Each row is a point on a landscape with many peaks, with its height.
From any point a climber takes the steepest step (rise divided by distance) to one of its 2 nearest points. It stops when none of these is higher. Distance is the straight distance between rows; heights are no part of it.
(607): [160 138 120 123 131  64 137  77 166 130 116 105 165  75 149 117  99 124
  36 126 120 154  83 150 164 134 177  89 135 137 127 139]  (h 468)
(497): [ 97 135 149 115 147 145 127 113  87 137 154  72 134 159 106 119 168 129
 110  96 162  83 150 111 124 151  98  70  99 171 128 162]  (h 463)
(427): [153 149 102 129 142  70 142 111 180 119  92 122 170  73 161 128  88  89
  79 116  88 156  76  95 164 138 183 116 148 110 108 137]  (h 422)
(92): [173 117 120 171  89  62  72 146 141 135 132 142 167 103 156 134 119 140
  95 129 102 108  73  96 182 115 174 122 156 134 101 134]  (h 434)
(344): [135  94  92 189 111 147 114 164 154 159 114 159  97 152 164 135 136 132
 185 144 112 120  88 126 152 133 107 148 136 108  91  83]  (h 20)
(649): [120 182 133  79 145  98 140 104 131 102 131  97 175  89 117 141 113 100
 112 135  88 124 167  72  77 128 168 170 155 120 140 161]  (h 287)
(257): [125 169 143 105 144 112 134 159 112  87  87 139 167  76 130 139 111  89
 142 111  99 132 167  55 109 135 178 162 141 123 125 171]  (h 252)
(513): [115 126 177 157  87 130  75 173  92 109  89 171 119 100 130  94 158 114
 146 107 145  93 128  83 153 147 158 121 108 148 111 134]  (h 462)
(812): [148 121 141 118 177 102 139 106 125  97 173  74 185 167 135 175 122 143
  78 134  95  95 180  67  97 146 132 101 108 143 129 182]  (h 440)
(523): [173  94 121 125 158 125 127 111 127 131 172 190 134 121 159 153  84 152
  95 157  78 179 135 140 119 119 162 161 155 108 151 104]  (h 361)
(709): [ 76 144 183 132  75 145  88 141  95 144 150 122  98 124  95  74 192 142
 156 116 145  72 147 116  98 138 115 127 117 171 145 128]  (h 582)
(298): [142 139 120 112  94 106 123 127 131 150 150 161 132  79 117 122 115 133
 127 132  91 153 125 143 134  91 157 176 181 121 141  92]  (h 304)
(225): [ 90 206 169  87 152 142 144  80 112 155  78 129  96  46 118  67 130  89
 107 113 136 159 125 137  80 137 168 153 157 122 174 137]  (h 51)
(125): [134 103 110 131 140 139 163 151 150  88  74  87 115 161 132 143 131  97
 136 124 162 114 103 140 146 153 112  74 101 124  73 147]  (h 106)
(716): [123 157 118 132  87 102 120  68 167 187 143  93 114  90 109  53 143 135
  82 138 141 139  75 184 148 123 130 105 132 152 159  95]  (h 411)
(214): [117  72 146 144 161 158  88 135  86 121 177 140 120 205 148 159 144 157
 135 134 103 100 162  82  63 164  86 113  94 142 135 144]  (h 292)
(702): [ 73 190 105  95 139 176 169  88 157 161  93  94  69 111  99  76 142  89
 172 113 173 159 108 198 121 113  82 134 121 109 159  98]  (h 147)
(52): [118 123  84 145  74 162 140 144 132 159 166 154  89 172  98 139 154 158
 219 157 146 127 147 187 152  65  72 176 145 111 137  95]  (h 195)
(678): [ 89 150  95 114 124 155 159 132 141 115  93 121 117 130 120 124 126 100
 190 129 119 131 150 135 117 126  94 167 133 106 124 116]  (h 247)
(571): [120 121 119 130 160 101 119 105 135 113 147  60 157 169 149 153 142 125
  99 127  89  87 136  58  85 175 115  90 102 133 116 165]  (h 389)
(608): [174 124 142 114 191 107 148 108 114  78 139 114 176 141 139 170 102 130
  63 127 107 133 162  89 105 162 164 116 122 131 124 173]  (h 491)
(194): [ 97 141 117 141  60 111 105  86 158 203 163  89 111 129  87  66 165 150
 120 144 129 105  67 164 127 105  99 120 131 158 146 102]  (h 458)
(782): [134 116 138 149  73 143 138 172  87 106 106 152 113 136  99 134 158 141
 188 138 193 110 176 164 182  86 110 139 121 147 124 122]  (h 152)
(623): [127 142 149 117 130 115 140 125 120 114 122  72 141 127 112 124 153 115
 108 111 154  94 142 112 152 135 117  86 101 160 117 183]  (h 425)
(370): [ 95 197 137  93 122 141 174 100 130 132 114  52 116 111  80 107 151 105
 127 102 189 118 149 176 158 106 109  92 121 147 136 169]  (h 380)
(442): [152 113 101 145 107 122 123 120 142 170 177 140 121 151 125 132 128 169
 133 153 110 136 116 166 145  99 111 134 133 135 139 107]  (h 370)
(837): [159  87 112 161 161 129 115 170 132  93  94 181 151 144 184 175  94 118
 141 124  97 139 128  72 119 159 153 139 123  95  96 140]  (h 177)
(84): [153  90  97 175 138 152 125 152 177 147  84 152  85 153 167 132 118 122
 151 149 131 146  75 158 156 157 100 108 109 100 106  77]  (h 21)
(130): [146  92 109 114 188 133 159 106 134 109 163 131 144 173 139 179  83 146
 109 147 102 162 167 121  88 122 111 147 108 102 151 135]  (h 180)
(859): [119 117 142 155  65 118 105 187 103 111 108 118 135 149 119 130 173 144
 175 127 133  64 168  99 145 118 106 131 126 158 105 145]  (h 104)
(197): [183 110 105 160 108  69  82 143 133 133 142 179 156 108 169 159  99 130
  88 125  77 138  81  68 159 117 188 140 164 119 105 119]  (h 385)
(234): [117 147  94 106  83 146 139 146 129 160 197 144 118 145  78 138 154 177
 192 140 136 132 152 196 128  32  91 193 167 124 137  97]  (h 223)
(771): [119 106 138 129 183 138 100 107 115 135 184  90 135 189 141 144 138 150
 104 122 101  99 142  72  60 188  95  92  87 143 139 158]  (h 340)
(354): [ 94 129 175 135  56 122  84 159  89 152 112 155 112  94 109  74 171 131
 156 123 140  81 128 112 134 127 148 148 129 158 136 120]  (h 521)
(841): [110  71 119 118 190 174 134 131  91 101 162 145 115 217 134 179 119 147
 148 127 131 133 173  99  62 159  79 106  97 113 140 133]  (h 249)
(390): [133 161 106 115 115  71 140  97 180 146 109  82 181  74 144 123 116  90
  87 133  79 128  98  63 108 130 158 130 159 115 110 140]  (h 377)
(516): [111 138  98 137  75 114 130 105 147 185 168 100 115 152  96 105 153 168
 155 151 139 110 120 173 151  92  86 118 128 151 126 118]  (h 412)
(428): [109 154 139 109 136 168 165 100 141 152  95 114  73 109 101  84 135 108
 128 112 183 157 112 207 153 130 105  96 107 135 148 116]  (h 127)
(665): [114 144 114 108 113 146 150 130 142 138 124 145 116 107 117 121 112 117
 173 129 107 150 142 138 136  99 115 190 160 111 144 104]  (h 272)
(882): [138  67 109 162 159 173 123 160 160 121 107 135  81 200 154 140 135 127
 146 142 161 126  72 166 124 178  92  70  89 109  96  92]  (h 49)
(825): [141 105 175 164 118 131  89 179  90 114  79 224 114  94 141 115 116 112
 135 113 172 137 117 108 172 146 176 120  97 124 110 124]  (h 408)
(669): [145  93 186 146 134 126  73 133  91 116 159 163 135 126 137 123 128 157
  97 117 103 109 130  95 100 153 152 143 120 145 146 137]  (h 391)
(631): [ 90 133  67 137 125 149 160 148 187 124  83  91 115 135 147 121 138  86
 196 129 121 123  94 138 139 134  70 131 131  97  89 105]  (h 218)
(205): [138 149 141 113 126 102 167 110 140 119 104  73 144 106 107 115 123 120
  89 111 164 128 135 172 174 111 134 100 124 148 128 157]  (h 409)
(16): [ 68 221 132  83 113 151 154  92 121 137 120  44 119 120  73  93 165  96
 148  99 180 105 155 142 122 102  88 117 128 153 138 164]  (h 358)
(515): [ 78 127 177 132 108 139  92 130  80 136 180  94 129 152  96 105 186 150
 125 113 138  60 155  88  87 139 107 109 109 185 146 161]  (h 520)
(23): [105 138 161 115 147 166 157 134 117 116  67 144  89 109 133  99 129  92
 144 106 182 152 126 171 135 154 137 121 112 118 126 111]  (h 107)
(249): [122 147 125  86  95 129 145 134 113 153 224 125 142 132  65 140 142 188
 135 134 133 145 156 209 113  33 116 168 164 157 154 110]  (h 253)
(379): [ 93 110 108 166  90 152 107 180 135 150  89 136  96 146 142 110 160 113
 187 131 122  95 113 113 138 142  88 121 112 128 103  98]  (h 50)
(342): [ 80 175  86 116 116 144 169  84 189 185 107  96  92 107 111  75 140 108
 171 130 136 146  90 185 134 108  75 136 137 102 145  93]  (h 165)
(747): [137 110 139 176  65 120  93 176  94 120 144 142 126 151 115 142 172 169
 169 141 157  73 156 119 180  95 112 127 128 159 108 130]  (h 126)
(762): [153 129 114  94 116 117 150 101 129 141 216 150 133 119 106 152 110 176
  94 151 123 171 135 216 141  46 131 154 166 134 157  96]  (h 288)
(134): [150 121 120 147  85 115 105 120 127 164 158 149 120 111 131 119 129 152
 120 139 113 124 106 141 143 100 143 156 164 128 140  96]  (h 335)
(276): [114 179 123 113 129  83 125 105 165 126 110  88 196  87 134 144 124  93
 112 130  58 101 130  24  54 155 167 164 167 111 113 151]  (h 330)
(320): [157 125 167 100 127  99  93  96 101 122 195 143 161  94 112 138 120 165
  46 133 107 148 134 143 120 114 179 133 151 164 162 135]  (h 464)
(361): [168 103 106  97 150 111 144  96 128 133 188 165 142 134 128 165  87 171
  85 158 101 192 140 180 125  71 139 160 158 120 156 100]  (h 319)
(733): [125  91 113  91 206 168 143 108 114 114 179 126 137 204 136 178  97 140
 123 139 104 151 177 103  46 149  83 128 103 103 152 142]  (h 214)
(620): [128 116 116 139 134 127 133 182 125  90  66 170 146 125 150 158 100 103
 176 118 126 140 147  81 137 145 147 142 122 102  89 140]  (h 207)
(736): [128 123 159 106 141 112  95  99 110 142 179 133 142 121 117 112 128 157
  75 139  87 122 134 115  89 136 150 147 136 144 169 134]  (h 416)
(692): [125 140 154 112 200 149 139 109 116 119  87 155 105  88 158 107  96  99
  98 116 117 182 126 120  97 165 172 138 116  94 142 137]  (h 95)
(655): [ 71 151  74 139 110 134 151 105 198 174 122  83 112 137 131  98 147 103
 174 139  98 128  87 141 117 131  63 134 125  97 117  89]  (h 190)
(732): [173 119 140 130 107  74 101  84 137 129 164 133 147 103 135 123 112 151
  48 137 114 151  94 168 160 111 172 106 153 148 156 125]  (h 518)
(60): [159  79 142 138 196 145 121 139 116  97 108 177 128 142 176 161  88 126
 109 122 108 155 118  97 102 184 143 131 105  92 117 125]  (h 145)
(126): [138  71 131 159 147 168 120 162 152 101  86 107  83 182 139 134 135 114
 132 127 184 109  57 142 151 177 104  47  91 136  80 115]  (h 75)
(806): [134 105 157 134 208 151 132 138 119 111  77 172 101 110 174 136  85  86
 112 111 119 170  98 105  95 190 163 120 103  95 121 140]  (h 118)
(686): [133 109 140 149  97 167 142 184 103  92  73 165 104 140 113 138 143 130
 180 128 216 126 156 162 183 122 108 109 103 128 108  99]  (h 135)
(381): [128 103 147 132 136 188 154 150 101 107  91 158  84 147 111 125 131 111
 159 119 202 144 138 172 154 139 111 105  94 119 128 106]  (h 119)
(53): [156 115 105 115 164 137 171 138 131  79 111 135 151 136 138 172  80 128
 133 133 120 165 168 122 132 120 124 148 141  92 120 137]  (h 151)
(304): [172 116 140 174  76  76  83 147 124 131 123 141 157 113 139 121 144 149
 106 135 147  94 101 120 206 113 167 108 142 157 114 135]  (h 481)
(190): [157 101 104 126 169 119 169 139 137  89 102 113 153 159 143 155 101 122
 117 123 148 138 135 141 137 144 120 102 110 100 104 141]  (h 131)
(50): [122 115 114 123 151 116 107  81 133 165 205 110 133 161 133 123 118 157
  85 148  82 136 117 127  72 146 112 120 117 130 158 126]  (h 364)
(836): [181 104 136 134 144 111 103 138 114 115 151 195 146 106 157 155  79 139
  93 133  89 160 119  99 134 124 187 159 155 110 129 123]  (h 404)
(811): [149 141 132 132  82  72 134 128 137 115 122 105 159 100 110 124 128 135
  91 127 144 113 124 147 198  98 153 101 141 159 118 148]  (h 437)
(129): [116 135 101 148  68 159 135 157 129 148 115 150  93 140 103 120 155 144
 213 142 163 116 144 184 176  80  84 154 141 129 128  89]  (h 174)
(365): [124 199 133  69 166 121 166  87 126 109 161  62 170 113 103 159 113 121
 103 125 116 130 184 115  83 106 136 141 140 130 157 164]  (h 254)
(111): [107 181 148  86 192 159 170  82 126 138  74 101  97  93 146  95 116  84
 101 113 152 168 116 159  94 163 160 129 133 102 145 136]  (h 72)
(143): [127 155 117 111 129 126 153 187 122  80  55 152 145  87 129 147 104  77
 173  96 135 136 152  76 142 135 154 153 140 105  90 160]  (h 228)
(853): [ 89 102 128 150  98 148  99 179  99 108 108 112 116 169 139 124 173 127
 178 127 127  78 159  90 121 155  92 118  99 145 107 131]  (h 79)
(744): [167 101 166 156 154 118  68 131  95 115 129 212 132 104 167 128  96 140
  90 116 110 144 101  91 135 146 186 142 126 116 138 131]  (h 453)

Call two points neighbours if one is among the 2 nearest of the other. Go from one point of each pair to the other, from neighbour to neighbour, staying as high as possible. Name the lowest point that can't be avoided.
(732) / (304) | (669)
(744) / (608) | (771)
(744) / (709) | (825)
(709) / (304) | (205)

For each start below, name the point where the climber stops.
(125) | (608)
(23) | (194)
(52) | (744)
(678) | (194)
(841) | (608)
(276) | (732)

Write out the way that a climber takes from each point below.
(129) | (52) > (234) > (249) > (762) > (361) > (523) > (836) > (744)
(631) | (678) > (665) > (298) > (134) > (442) > (516) > (194)
(882) | (126) > (125) > (190) > (53) > (130) > (733) > (841) > (214) > (771) > (571) > (812) > (608)
